Points on a hilly landscape, in no order, each with its height.
From any point a ball rolls to the lowest of the 2 points nearest to it. It stops when none of these is lower. Distance is the straight distance between rows; heights are no part of it.
z723 height 5.32: [-17  -3 -19  16  10  -8   0   4 -25  37  -4   4  -8 -15  -6  14  -2 -12
  15  -6  -7  -9   7]
z745 height 5.60: [-10 -15  14  22 -15   8  13 -20   4  -2  40  24  -3  -2 -25 -10  -2 -17
 -20 -27 -21 -21 -16]
z76 height 3.68: [-11   4  -5  13 -34   9  17 -11   5 -13   0   5  20   4 -41 -18   6   4
 -13 -10  10  -1  -8]
z275 height 6.45: [-12   5  20 -10 -20  10   8 -18  -4  10   5  -6   2 -23 -16  22   6   8
   3 -27  -9  -3   9]
z206 height 3.12: [-16  -4  34 -20   4 -24 -12 -13 -19  24  -3  -4  -2   0  -4 -17  -9  11
  -3 -11  10   1  19]
z114 height 3.65: [  6 -18   0  -2   3  -8  13 -17 -32   4   4 -19  -9  -9   0  33   6  -2
  -6  -3  10  -1 -19]
z542 height 3.64: [-11   2  -7   3 -23  14  -8  -4   8 -13 -16 -15  -3  12 -23  35  26  -3
 -12   2   3  10   4]
z962 height 4.25: [  2  44  13   5 -33  26 -12  -6 -15  -8  -3  16  21  30 -19 -20 -15 -29
  18 -11   0   1 -20]
z92 height 2.51: [-12   4  -9   9  32  -8 -14  10  23 -19 -36 -24 -25 -14  16  19   3  17
 -12  50  17  -2 -22]
z633 height 2.38: [  8  19  11  -3  11   4  22   1   6   6 -11  11   8  25  10  -5  26   1
  14   1  -8  -1 -28]
z571 height 2.79: [-13   7  26 -17 -16 -21  12 -17 -18  12   9  -1 -11  13   3 -17   7  -1
 -15 -18  11  -3  -8]
z346 height 4.87: [ 19   6  -9 -11  16  -4 -15  21   4  -1 -23 -15 -21 -20  28  22 -15   7
 -15  17  -6  -4   6]
z615 height 5.63: [-18 -25 -22  -5  -1 -16  -1   0 -31  25   1 -16 -16 -16   9  16 -20 -13
  20   6   5  -1  10]
z187 height 2.00: [ 13  -3  -6   2  21 -27 -13   2 -20 -14  -4 -18   4  -8  23  -2  25  -4
   6  23   6  19  20]
z67 height 2.01: [  4   2 -15  -5  -9  -5 -24  -5  10 -16  -2 -12   5  25  21  10 -10  -5
  -7 -30  -5  -9   2]
z447 height 2.70: [ 32   9  15 -13  28  -7 -15   8  13   6 -13  11 -12   4   8 -26  -8  10
   4  24   9  28  14]
z755 height 2.43: [  2   6   7 -11   0   5  -6  -5  31   2 -30 -11   8   4 -16  -1  -3   7
 -23   5   5  -5   3]
z96 height 5.96: [ 24  17   9   7 -29  17   1 -13  16 -12  29  21  -9   9 -36 -25  10 -30
 -22 -12  -5   8 -14]
z121 height 2.69: [ -3  -7   6 -16  14  -6  -8  11  12   6 -27 -32  10  -2 -14  -1  -1  21
 -18  27 -12  -5  19]
z171 height 4.05: [ 10  -9 -10   1  16 -15   4   1 -25  13   0 -37 -13  11  12  32   7 -11
   5  -3   2 -16  -4]
z620 height 2.75: [ -2  12  13   0  -7  27 -20  -8 -13 -10  16  23   1  -7  17   9   1  -9
 -16   3 -12  12 -16]
z287 height 1.98: [-15  -5 -26   2 -16 -11  16  10  -9 -14  24   2   5  -8  25 -16  -7 -15
   1 -29  15  15  15]
z767 height 6.71: [ -1   5 -12   7 -16 -21  28 -13 -11 -13   8   1  22 -20  19  -1  17 -20
  16 -12  19  -8 -26]
z274 height 5.86: [ -4   0  12  16 -20   6   2 -30   4  -5  27  31   9 -11 -23 -32   2 -38
   2 -30 -19 -14 -21]
z734 height 2.33: [-34 -13  -3  17  36 -12  -9 -13   4 -15   2 -11  12  -3 -17   7  16  10
   0 -15   2  -8  -4]
z379 height 5.77: [-11 -24 -30 -11   5  -6  -3   1 -46  13 -21 -18 -15 -14   2  23 -20  20
  15   2 -11 -11   6]
z198 height 3.32: [-11  10   8   9   2   3  -5 -11   7 -22 -25   2   2  16  13  21  10  10
  -4  34  17  -7 -33]
z322 height 5.74: [ 21  18   5  15 -22  17  13   1  25  -2  24   1   5   4 -46 -24   7 -29
   1  -3  10  10   0]
z598 height 1.54: [ -3   7  -6   4  18 -17 -11  12  11 -22 -19 -25   4  -6  12 -12  -8  -3
 -22  29  34   8 -10]
z371 height 1.61: [ 24  -8  -5  -5  19 -25 -17  -1   5  12 -16 -22 -28   2   0  -1   5  -5
  -8  18   7   5  20]
z465 height 1.18: [ 16   3 -15   0  30  -3 -28  22   9 -12   8  -9  -6  -1  42  -3 -12 -18
 -11  12  -2  16   9]
z589 height 7.24: [  7 -21 -19   1  -6  -1  19  14 -24  21 -25 -15   8 -15 -11  23  -6  -6
  -5  24 -10 -11  -2]
z297 height 3.59: [ -3   0  31 -10  -7  30  10  -7  14   7  29  -3   8  31   2 -11  -5 -27
  20 -17   1   3 -14]
z818 height 2.20: [ 26   8  -6   7  22   1 -20  -7 -20   3 -23  10 -19  25   5   5 -13   4
 -18  24   4  28 -18]
z523 height 1.50: [ 29  -7  -8  15  -1 -10   0 -11  -6  -4  28  25  18  -4  10 -23  -5 -18
  13  -5 -14 -10  16]
z539 height 6.93: [ 10 -31  -9 -14  -5  -4  21   6 -19  22 -22 -22   0  11  -5   8 -21 -11
   1  19  11   4  -6]
z43 height 3.67: [-24  19   0 -11  -3 -12  -6   8 -13  17 -29  11  -5 -30   2  -4 -16  23
 -22  -3   9   6   6]
z671 height 6.53: [ -3  -3   8  15  14   3  15 -15  15  22   5  23   6   0 -10 -14  29 -12
  16 -11 -24   5  -3]
z3 height 3.01: [ -2  -3   4 -20 -13  20  13  -6  33  12 -17   4  -1   5 -11   6  17 -10
  23  15  11  21  -4]
z693 height 2.16: [ 11   2 -13  -6   9   1 -21  -2  31   3 -20 -19  -3  32  19   9  -7  -7
   2 -17  -9 -19  -4]
z561 height 4.79: [ 12  30  20  -5 -22  -1   4  -4  -6  13  11  15  -9  38  -1 -18   3 -29
  -9 -18   0  -9 -24]
z791 height 4.70: [ 19  31  -4 -15  17  13 -12  20   5  -9 -32 -21  -2  -5  16  24  -1  20
 -29   5 -16   0  -2]
z972 height 3.04: [-15  26  18  11  10  -9  -5  -2   4   7  -7  16  -2  11  -5 -16   6  17
 -21  -5   7  -2 -19]
z549 height 2.47: [-14  -1 -14   6   5  13   2  28  -7  13  12   4 -14 -13  -2  -7 -20  12
  10 -18 -25  26  40]
z460 height 4.81: [-22  -7  12  18   1   0  22  -3   7   6  36 -28  -5  -4 -10  10   8  -9
   7 -44   0  -7   5]
z514 height 3.81: [ -1  23  11   7 -11   8  -1   8 -17  -8   5 -21   6  45 -23  -3  10   2
  14  -5  12   8  11]
z590 height 6.11: [ 18   5   0   7 -18  17  -9 -24  23  -4  16  36 -16  11 -24 -14  17 -32
   5 -19  -5  17 -12]
z443 height 4.28: [ 24   0   6 -15  -7  19  -4 -22   7 -41 -27  -1   7  -5  -1  27  12  22
 -17   8   0   7 -21]
z9 height 2.49: [ 10  14  13   8 -27  13   3  -8 -21   6   7  11  -7  28 -31  -3  12 -19
  -3  11   7  16 -18]
z435 height 1.67: [-15   7 -18  -3  30  11 -11  14  16  -9 -22   3   2 -37  32  26   6  21
  -5  20 -20   4 -12]
z529 height 4.84: [ 15  10   0 -14  -1  20  26  11  15  -5 -20  -5  -2 -15  12  11  10  -2
  -7  20  22  29 -22]
z557 height 2.89: [ 19  -2  -6  -3  15 -18 -14  16  19  -1 -32   5   7   4  -2 -38 -20   8
   4  39  22  15  20]
z680 height 2.76: [-18  -5 -11 -13   8  -6 -24  -5 -14 -21   0  12 -19 -19  44  19   2  20
   4   8  17  -1 -11]
z560 height 5.06: [ 20 -16 -19 -21   5  -5 -19   7 -11   6 -28  -7 -18 -20  14   4 -19   3
 -27   9 -14  19  19]
z136 height 1.89: [ 32   3  -3   7   8 -14 -16 -12  -2   0 -16   6 -19   6  -3   7   4  -7
 -10  37  19  11   4]
z386 height 6.40: [ 13  -7   8  -9   2  11  -3 -19  13  13  -2  35   0   1  13  -5  24 -14
  19  11 -19  11 -16]
z731 height 2.25: [ -2   6  26  -7  25  21 -16   5   3  -2  25  13  -5 -19  11   8 -11  -8
 -10  -1   0   6  -7]
z716 height 2.91: [  6 -19  -9 -18   9  -5  11  14   8 -11  -1 -34   1 -18  22  14  -1  13
  33  17   5 -10   7]
z408 height 2.41: [-12  -5   5  -4 -11 -33  13 -14 -14  19 -13   8  -9   9  -2  -6  15   3
 -20 -12  -5 -13   0]
z452 height 6.57: [ 15   0 -12 -11 -17  11   4 -18   6  24 -25  22   1   5 -10   1 -28  -7
  19 -20   7   2 -25]
z774 height 5.57: [  4   8   4  22   1  12  -6   3  -9 -12  20  31   3  -6 -44 -11  -3   9
 -11   9   7   0   8]
z605 height 1.58: [ -2  -8 -13 -10  27 -10 -21  22 -15 -14  -4 -19  -7  -4  39  -3   2   8
   0  24 -12  16  19]
z897 height 1.99: [ 21 -18 -10  10  19 -25 -10  -5 -11  -5  30  13  -3  -1  26  -4  -2 -10
   4  13  -1 -13   3]
z871 height 4.06: [-29 -25 -19 -10  -8 -20  17   7  -4  -3   2 -19 -11   0   4  15   6  26
   4   8   5 -26   3]
z37 height 7.58: [  8 -10  -3  -1 -16   4   2   9 -24   6  -3 -20   5 -28  -1  28 -15   1
   1  32   2 -27  12]
z942 height 1.96: [  0  14  -9   8   8 -21   4   1   2 -17  -8 -13   8  -8 -12 -26   0  -1
 -15   4  38  16   2]
z176 height 2.57: [-14  -1 -15  -1 -30 -13  13  -6   3   1  -1   9  14 -16  -1 -28 -16 -18
   9 -29  24  13  17]
z358 height 6.39: [ 10 -16  -2  10  -5  -8  13 -22 -10 -14  28  -2  14  -2  10   6  22 -19
   2  -9   2  -7 -13]
z839 height 2.56: [  2 -20   5  -7  33 -15 -13  -7  -9  -5   0  -6 -29 -22  -5  21  13  21
 -22  15   4  -8  -7]
z670 height 2.71: [-15  -8  -6   2  -7   6   1  -5  37   0 -21  -7  13   8 -19   1   8 -10
  10  10  21   8  -3]
z335 height 3.47: [-12 -22  -7 -18 -13 -13  20   4  13  -3   9 -24 -10  -5   5  10  20   9
  25   7  13  -6  22]
z361 height 2.52: [ 25  -5   6 -16  21 -13 -10   0  15  -5   1  -6   3 -17  15 -26   1  -2
  24  14   2  19  32]
z321 height 4.63: [-34 -22   0   4  -7  -2  15   6  -8  23   8 -13 -19  -7 -13  24  -7  16
  11  10   7 -18   7]
z330 height 3.27: [  1 -27  -3 -17   7 -18  27  11  27   7  -5  -7   5  12  15 -28 -11  15
  -5   0   8   9  10]
z616 height 6.59: [-17   1 -17  27  37 -15 -18  18  12   6   8  -1   3 -19   5 -10 -23  -7
 -25 -13  -2  -9  16]
z794 height 5.00: [  3  22  20   4 -13  -7  13  10 -18  25  22   8  -6  30   5 -26 -17 -11
  -3 -22 -10 -22  -9]
z692 height 5.33: [ -6  -1  19  12 -19  -2  22   2 -21  26  41  18   2   8   4 -24 -35 -12
  13 -20   0 -23  -1]
z490 height 7.18: [ -3  -8  -8 -19  17 -26   8  -5   1  -1 -15 -22  -3 -26  21   1  -7   3
  -8 -11  21   5 -14]
z300 height 1.19: [ -3 -21   0  20  14  -5 -11  -8  -7 -14  36  -7  21 -10  -4 -13 -18 -12
   8  -6  13  -4   8]
z675 height 0.87: [-10   0   4 -12   4  26  -5  22   4  -7 -16   7  21 -25  24  23  -5  23
  -1  13 -25 -13   1]
z806 height 2.92: [-19   8 -15  12  11   1 -12   2  10 -23 -23   9 -17  -6  13  30   4  11
 -15  37  25   0 -30]
z142 height 2.11: [ -3  -7   0   6   0   8   4  19  -9   1  20  11  -7  18   7   0 -29  19
  -5  -8   7 -17 -18]
z299 height 6.73: [-19 -14  -8  -1  -8   8  12  -9  16  -4  -5 -12  23 -28  -5   6 -16  -6
 -12 -40  -3   5   7]
z809 height 6.13: [ -9   5  12  -1  -1  35   9   3 -15  10   3  -7   2 -21 -24  29  -1   7
   3 -10   2  13  -9]
z430 height 2.28: [-11   8  -4  -8  11   0 -19   6  28   7 -42  -8   6  17   1  -3 -15   6
  -8 -13 -10 -11   5]
z866 height 2.03: [ -9  18   8  -1  20 -13  -1  12   2  -8  -2 -36  -1  25  20   1  -2   0
 -15 -14   4 -14  -6]
z559 height 1.06: [ 22  -9   6   4 -20 -10  12  -7   8   6  30  16  12  16  -4 -21   4 -16
  30 -13  -8  -7  25]
z45 height 5.93: [ -9   1  13  15   9  27  -6  17  -6   9  37  30 -11  -5 -25  -4 -20   6
  -1   5   1  10   8]
z666 height 1.35: [  1  -8   6  -4  18  15   6  18   2  23   8  -1   0   7  30   1  -9 -20
   5  12 -11   7  -3]
z270 height 2.21: [-31  -8 -25  -9  23   0 -21  13   5 -13 -17  -3 -16 -24  35  20   8  21
  13  21   2  -7  -6]
z188 height 5.75: [ -7   6  13  -1 -33  16  17   8  -9  28  18  17  13   7  -9   0 -35 -12
  25  -2   1 -30   2]
z135 height 2.22: [  2 -15  14  -9  26  -9 -20  -1  19   7   6   7 -19   0   6  11  11  24
 -14  10 -15 -17  10]
z593 height 3.96: [  1   3  12 -12 -25  13  -4 -25  13 -17 -11  -1   3   5  -6  11  25   8
  -6  -4  -4  11  -6]
z159 height 2.53: [ 22  20 -12   3  12  16  -8  25  -5  -3   0   6   3  -8   0   2 -22   9
  -4   8   2  13   7]
z836 height 4.44: [ -8  -4 -12  25  12 -14 -10  10   0   6 -13   9   9  17 -15  -4   7   0
 -18  26  -8 -22  -2]
z181 height 4.55: [-21 -17   4  15   4  -4  19 -13 -19  15  17 -16   0  10 -12  13  13 -12
  17 -29 -14 -10   4]
z566 height 5.48: [-13 -45 -25 -12  19  -1 -14  10 -18  15 -12 -16 -13   0  16   9 -24  22
   7   8 -28 -13  15]
z484 height 3.42: [ -5   9  -8  -5  -6  10 -11   4 -19  -2   3   5  -6  23  -7   7  12  11
  16  -8  -2  16   3]
z182 height 4.74: [ -2  -6 -10  30  -2  -9   4  12   4  29  10  21  -2  14 -28 -23  -1  -3
 -13   9  -4 -11  11]
z409 height 3.26: [ -9   0  -9 -16   5   2 -22  -5 -24 -12  -1  34 -16 -26  23  16 -12  19
  -5 -12  -3   3  -4]
z831 height 6.38: [ 11  -6 -10  -8 -21   9   5 -17 -21  13   0  13   5  16   9   4 -26 -13
  25 -14   8 -22 -22]
z448 height 6.10: [ -2   2  13  12 -12  -2   1 -26 -10  -1  25  20   8 -11  -7 -15  12 -32
  -1  -8   3   5 -23]
z57 height 1.77: [  9  29  20   3 -23  19  -9 -12 -13  -4  -7  29  -1  16 -16  -1   8   0
  -6  14 -10  -9 -22]
z285 height 2.36: [ 26   0  -6 -15   5   0  17   5  17  -8  -5  -6  10   5  11   7  13  20
  26  17   0  -7   5]
z754 height 3.05: [  7  14  -3  15  -7 -10  -4 -25 -27  -4 -14   6  -7  24 -26  -1  16  -6
   0  19  13  14 -15]
z553 height 3.60: [-11  -6 -15   5 -12 -12 -10   6  21 -12 -12  18 -21   6   4  -5  24   5
 -17  34   4  11   1]
z902 height 5.31: [ -4  11  11 -15  12  16  19  25  -3  -6 -12 -15  -8  -4   4   2  13  27
   2  16  10  32  -8]
z811 height 5.04: [ -2 -12   0  16   4  -1  15  -2  13 -15  38 -19  -4   0 -18   4  -5   5
 -16 -31   5  -7   7]
z90 height 6.24: [ 13  -8  -4  -7 -15  15 -17 -22  18  -3   4  35 -16 -10  -6  -1   9 -18
   8  -3  -2  19 -10]
z953 height 5.70: [ -7   3  21 -15   0  30   8  21   0   6  -1 -23  -3 -22   2  19   9  11
  -1  11   0  19   8]
z763 height 6.18: [  0  12  19  18  11  23  -3  11  16   3  41  20 -11  11 -20 -12  -1   0
   1 -19 -13   9   7]
z965 height 4.86: [-21  10  22  16 -33  18  17 -20   4 -16  37   1   8   7 -34 -16   8 -10
  24 -36  -4 -18 -10]
z254 height 2.29: [  2   4  -7   4   9 -30 -15 -21  -5 -11 -19 -13 -13  15 -16 -10  11  13
 -12   0  29   5   8]
z298 height 3.52: [ -6  -4  25 -11   1 -12  19   6  21   2   1  -6  15  20   8 -21  -6  17
 -10  -6   3  -6  -7]
z123 height 3.31: [-13   0 -26  15 -11  16 -12   5  16  -9 -24 -21  12 -11 -27  21  17  -7
  -8   1 -11   6  12]
z771 height 3.11: [ -7  -4  -4  -6 -32  -3   7 -10   3 -12 -19  13  28 -23 -24 -24 -11  -5
 -11  -8  13  11  -1]
z950 height 3.30: [-15  16  19  -2   4  -7  14   7   9  15  -2   6   4   2 -17 -16 -16  19
  -7 -16  18 -15  -4]
z805 height 1.94: [-12 -11  21 -13   9 -14  -9   2  12   8  13  10 -18  14  23   8   6  23
 -15  -5  -1 -28  -8]
z770 height 4.52: [  1  48  21   0 -30  21   3  -9  -2  -5   8  22  -2  27 -15 -30   5 -25
  19 -17  -2  -1 -40]
z668 height 0.86: [  2  -8  -3  -4   7  -5 -19   9   8  10   9  -9   0  -2  35  -7 -13 -25
 -18  -6   4   3  13]
z986 height 7.10: [-13 -13 -10  -6  24  -1  11   4   5   1  -7 -20 -11 -14   9  18   8  12
 -11 -26  -2   9  -9]
z74 height 2.48: [  6  -9  -2 -12  19   8 -29   4  -8  -7 -17  -2 -15  10   7   5 -22   2
 -14  14  14  27  -7]
z376 height 1.78: [ -4  -7 -13 -12  14  -2 -16  14   6 -15   4 -39 -11  22  24  13  -6  14
 -17 -23 -11  -4  12]
z521 height 2.72: [  6   8   2   2  -7   9   4 -10   1   3  -6 -18  17  -7 -14  14  38   0
  27 -19 -30   8  27]
z450 height 3.51: [ -7  19  -4   4 -24 -11   3 -11 -20  -8 -14  -1  -1   5   0  12  31 -14
   6   9  16  19 -11]
z634 height 4.31: [  6 -14  -7  12  -3 -13  10 -17 -20  28   3 -13  -9  21  -3  21   1 -12
  11 -21 -17 -21  -5]
z72 height 3.36: [-22  13  22 -24  14 -13 -14   5 -16  17 -15   1   3 -21  10  -9 -20  18
   0   0   6   0  15]
z726 height 4.78: [ 11   2  -3  16 -33  31  27  -8  -4  -3  25  25   6   0 -47 -16 -11  -5
   7 -23 -17  -4  -8]
z700 height 5.29: [ -7 -12   7  18 -12   4   5 -12   9 -16  37   5 -14  -1 -26   9   3   8
 -36 -28  -9  -8  -7]
z604 height 2.73: [-20  20  13   4  25   3   2   2   2   2 -14  19  13  17  -1  -4  11   9
   6  13  -6  -7 -26]
z923 height 1.64: [  5   3   7   0   9  17  -3  -5  -9 -10 -14  12  28 -19   6  14   9  12
   4   4 -27  -2 -10]
z268 height 5.49: [ 31   4   0  16  -7  15  27   9  24   9   8  -1  10  -6 -32  -8  -2 -11
  11   9   1   2   4]
z186 height 5.13: [ -2   2 -23  25  -5  -7  11  10 -15   8  -1  20   4 -13 -28 -11  -1   5
  -2  13   3   5  10]
z83 height 5.05: [-25  -8  -3  20  -3   1   1  12  -6  27   5  -2  -7  -9  -6  25 -10  -3
  24 -13 -12 -29  22]
z111 height 3.08: [  2 -16   4  -2  11   4  -6 -18 -32  -5  -1   1 -13 -15  -7  28   6  13
 -20  15  -2  15 -13]
z195 height 3.40: [  5 -21   4 -20  -4 -15 -15 -22   8   9 -16  -1   2  -1  18   7  -2 -13
  23  23  16 -13   3]
z541 height 4.54: [-16   3  26   3 -29  15  20  -9   1  -5  41  -9  -4  19 -36 -13  -5   6
  10 -39  -5  -7  15]
z215 height 1.47: [  1   3   4  -3   3  -1   5  18   1  -1  17  12 -15  11  28   9   1   8
   7  -7  -5 -23 -13]
z757 height 3.99: [ 11  14  -2  -7 -13   0   0 -13 -13 -15 -27 -11  11 -15  20  26  19 -25
   8  17  20  23 -11]
z760 height 1.97: [ 10  -1  -6  13   3  13  -9  34   1   0  25  -4   0 -15   1  -1 -15  -3
  -7 -13 -15  14  27]
z411 height 6.96: [ -4  28  -8  11 -15  -5  15  17  23   0 -10   7  19  -5   3   0  35   2
   4   5 -13 -15  14]
z702 height 1.86: [-17  -6  -5  15  25  -5 -15 -15 -16 -19  19  10  11 -14  -6   3   4   5
  14  -1  18  -3 -14]
z824 height 3.07: [ 12 -13 -16 -11  14 -13   0  20  40   2 -21 -12  -7  13   1 -34 -18  10
   6  14  12   6  18]
z606 height 2.39: [ 20  31  12  -8 -15  20  -6 -11  -7  -9   4   5  24  11  -8   2  32  -4
  26 -14 -31  -4  11]
z445 height 6.72: [ 16 -21  -2 -10 -10   3  14 -12  -5  26 -32   5   5   3  -6  -2 -26 -15
  -7   4   8   5 -21]
z722 height 4.24: [  8   5   3  15 -39   7  23 -12  -8 -20  25  17   2   8 -48 -17   5  11
 -10 -14  -5 -16  -8]
z656 height 6.33: [ -8  -2   1  17  20  12   8  25  32   3  28   0 -15  13 -17 -10   2  14
   6 -12 -11   4  25]
z621 height 1.73: [ 25  -7  -7  -8 -12   2  15  11   8  -3  25  11  15  -1  12  -7   9   6
  37  14  -9   1  24]
z240 height 6.91: [ -9 -26  -4  -4   0   8  23  -2  10 -15   0 -18  20 -19   3  11  -3  15
 -15 -16 -16   4  -1]
z50 height 2.81: [ -5  -7 -10  12 -22 -30  17 -22   0   8   8   3 -14  15 -15 -10  24 -12
  -6   1   0 -13   9]
z796 height 4.07: [ -9 -24 -21  17  11 -12  -1  25  10  -7  -6   7  -6  -3 -10  -2  15  14
 -10  43  -8  -2  11]
z868 height 4.43: [ 13  18   6  -3   6   9   9  -3   1 -18 -31 -28   2 -24  17  24   3  -1
 -10  32  22  27 -28]
z284 height 4.16: [  3  13  11   0 -29  14  11   5   1  -6  24 -13   6  26 -28  -8 -14 -11
  20 -13  13  -3  18]
z258 height 3.06: [ 14 -25   2 -33  -9 -12   0 -17 -12  -8 -15  -6 -11   5  25   0  -8   4
 -26   0   5   8  -6]
z998 height 2.95: [-13   1  -7  -1  -8   5   4  11 -10   1  11  13 -12   6 -19 -18  -2  16
   1 -21  -6  13  26]
z374 height 6.99: [ -3  -1  -7 -10  -7 -22  19  -4  -9  -4 -16  -5  24 -23  27  -5   2 -17
  -2  -7  23  14 -12]
z841 height 1.88: [ 19  23  15   3 -14  13  29  -7  -1   4  -3  12  17  14 -15  -1  25  -4
  16  -8 -11 -14 -42]
z943 height 3.34: [  2   0  15 -15  -1  20   7 -11  26  15  15  -3  -2   7  -2   8   5 -14
  22 -13  11   9  -4]
z975 height 5.21: [ 17 -10  -5  21  -5  24  16  -3   9  18  21  13  10  -6 -38  -9 -18  -1
  17  -6  -9 -15   4]
z201 height 2.78: [-21   7  -9  21  -3   7  14  14  -3  13  12  18   9   5   2  -3 -16  -6
 -10 -23  -1 -14 -16]
z350 height 2.07: [  5   4 -14  17  23 -11   1  15   6 -37 -33 -18  -3  -4  13   1   1  24
 -13  54  21  19 -18]
z193 height 6.46: [-22  -3 -18  21  20  -5 -14  22  32  -4  24   8 -13 -12  -7 -17 -12   9
   1 -15   2  -8  26]
z65 height 2.40: [-27 -21   7 -12  15  10   0  31   2   3 -15 -26  10  -9   2  -2  -8  22
 -13  14 -24   6  10]
z967 height 5.27: [  2 -36 -29 -18   9   8 -21  13 -16  -1 -11  -7 -16 -20  18   5 -39  20
  -7   1 -30  10  24]
z912 height 6.12: [ -4  -9 -11  -2 -22   6   6   8 -20  14   3   9  13  -2  17   2 -41 -19
  25  -5   0 -21   1]
z646 height 1.31: [-10   7  -5  -2  -4 -13  -2  18  -2 -13  14   4   7  -1  29 -14  -7 -22
 -28 -19   7  15   5]
z385 height 3.15: [ 23 -19  -8 -15  -4  -6 -10  -6   9  11   5  -1  -6 -12   9   0 -22 -14
  19   8  16  -9  18]
z71 height 1.87: [-18 -33   4  -4  10  10   5  18  12  13   7 -13   2   7   8   2 -20   0
   7   3 -15   3  10]
z325 height 2.55: [ -9  -4  -2   9  12 -21 -12 -14 -13 -13   6 -18   9  14 -14  -8   8  15
  -6 -16   3  -8  17]
z695 height 3.66: [  7  -3   1  -3   3   1 -11 -13  12  -9 -17  -3  12   8  16  17  -8   2
  15  33  21 -19 -24]
z487 height 4.53: [ 36  23   7  -9  -7  13 -10  -7  12 -23 -41  -2  -4 -12  17  27  -2  12
 -32  11 -11   6 -10]
z449 height 1.85: [  1  -2   8  -3  23 -27   3  -7   5  25   2 -22  -9 -12   5  -2  19  -5
  -4  -4   0  -1  16]
z348 height 2.27: [-23  16  16  -5  12 -15 -19  14  -8   1   7 -19   6  12  25   3  12   8
  -4  -9  -7  -7  10]
z875 height 2.77: [  8 -39   1 -30  19  -5 -11  -5  -8  -4  -9 -10  -7   6  12 -10 -29   8
 -18  13  10  18  -7]
z232 height 6.65: [-17  11  13   7   1   4   9  -3   9  13   7  29  11  11   1 -12  44   1
  23   3 -37  -6  10]
z266 height 3.02: [ -4 -12  -4   3  12  11 -10  -3   7  -2 -13 -27  17 -17 -10  25  14  -3
   8   2 -22   2  22]
z326 height 3.20: [  5   2 -10  13 -19 -11   8   3  13  -2  -2  10 -21  21 -21  -3  23  -7
 -12  15  11   0   3]
z381 height 2.32: [ 27 -11  -8  -5  19 -30  -2   1   3  -6  11  -8  -1 -10  17 -21  26   5
  15  10 -13   4  34]
z803 height 3.48: [  9  24  10 -11  -6  -5  -8 -10 -24   5 -24   7  -2 -17  -4   3 -11   9
 -13   9  19  13  -9]
z877 height 7.13: [ -7  20  10   8 -12   8  14  11  36 -21  -8 -12  19  11  -3  -5  32  12
  -5   9  -4  -3  -2]
z938 height 2.84: [ 25   4 -17   2  -5 -13 -16   0 -15   3  12  20 -11  -6  10  -4 -27 -14
  26   6  20  -4  17]
z331 height 2.09: [-14 -11   2  -5   7 -32   1 -21 -17  31 -13 -13 -11   1   8   8  31   4
   2 -19 -13  -7  12]
z528 height 3.92: [ 11  20  31  -9 -14  29 -13  -7  -9   3  20   6  20  23 -11 -13 -17 -31
  13  -2   6   7 -25]
z306 height 2.42: [ 12  -7 -12  13  14 -28 -11   6 -18  -8   8  16   4  12  16 -25 -24   3
   7  13  12  -4   7]
z732 height 6.80: [ -8  15  -1   0 -13 -12   2   7  -1  11  -6  18  11   2  19  -5  33   3
  11  10 -27 -10  25]
z944 height 3.03: [ 14  25 -10   0  -1  -8  -8  14 -23  -8 -28   4   2  -6  14   0 -18  12
  11  20  14   9   6]
z657 height 5.24: [-27  15  -4   4 -43   4  13 -29   1 -23  11  16   6   8 -31 -26  18 -13
  12 -26  10  -8 -20]
z762 height 1.51: [ 20   5 -21  -4  32   4 -15  33  11 -12  11 -15 -13 -16  25   0 -11   8
 -11 -14 -12  18  28]
z609 height 2.10: [ 11  21  18   0   2   7 -16 -16  -7  -8   2   5  28  -1   3  -8  21   5
   8  -1 -16  -4   6]
z518 height 3.25: [  3   6  -6  -4  -2   1 -29 -10 -36  -9   6  23  -4   3  19   5 -15   6
 -26   3 -13   5  -4]
z78 height 1.20: [ 31  39   7   8 -17  12   8 -18   2  -8 -23  28  -1  28 -15   4   9  -5
   6   8 -10 -15 -44]
z526 height 1.84: [ 15  10  21 -11  26  17   3  20  14   0  25 -10   1 -10  27  -1  -9  -2
  -1   7   3   6   2]
z896 height 6.61: [-14  -5  13   1  -2   3  -5 -24  19   4   4  -2  11 -22  -4   8   6 -16
  -9 -45 -16 -15  12]

For each start below, name the point where the ball stops.
z767 | z215
z232 | z668
z615 | z559
z896 | z78
z298 | z668
z566 | z675
z877 | z675
z692 | z376

Call two points neighbours if one is among the 2 nearest of the other. Go from one point of each pair to the other, from neighbour to neighbour, staying as low as possible. Name the highest point that can't be avoided.
z376 and z675 | z409
z300 and z598 | z325
z78 and z408 | z43
z760 and z78 | z298
z376 and z666 | z121
z215 and z78 | z950
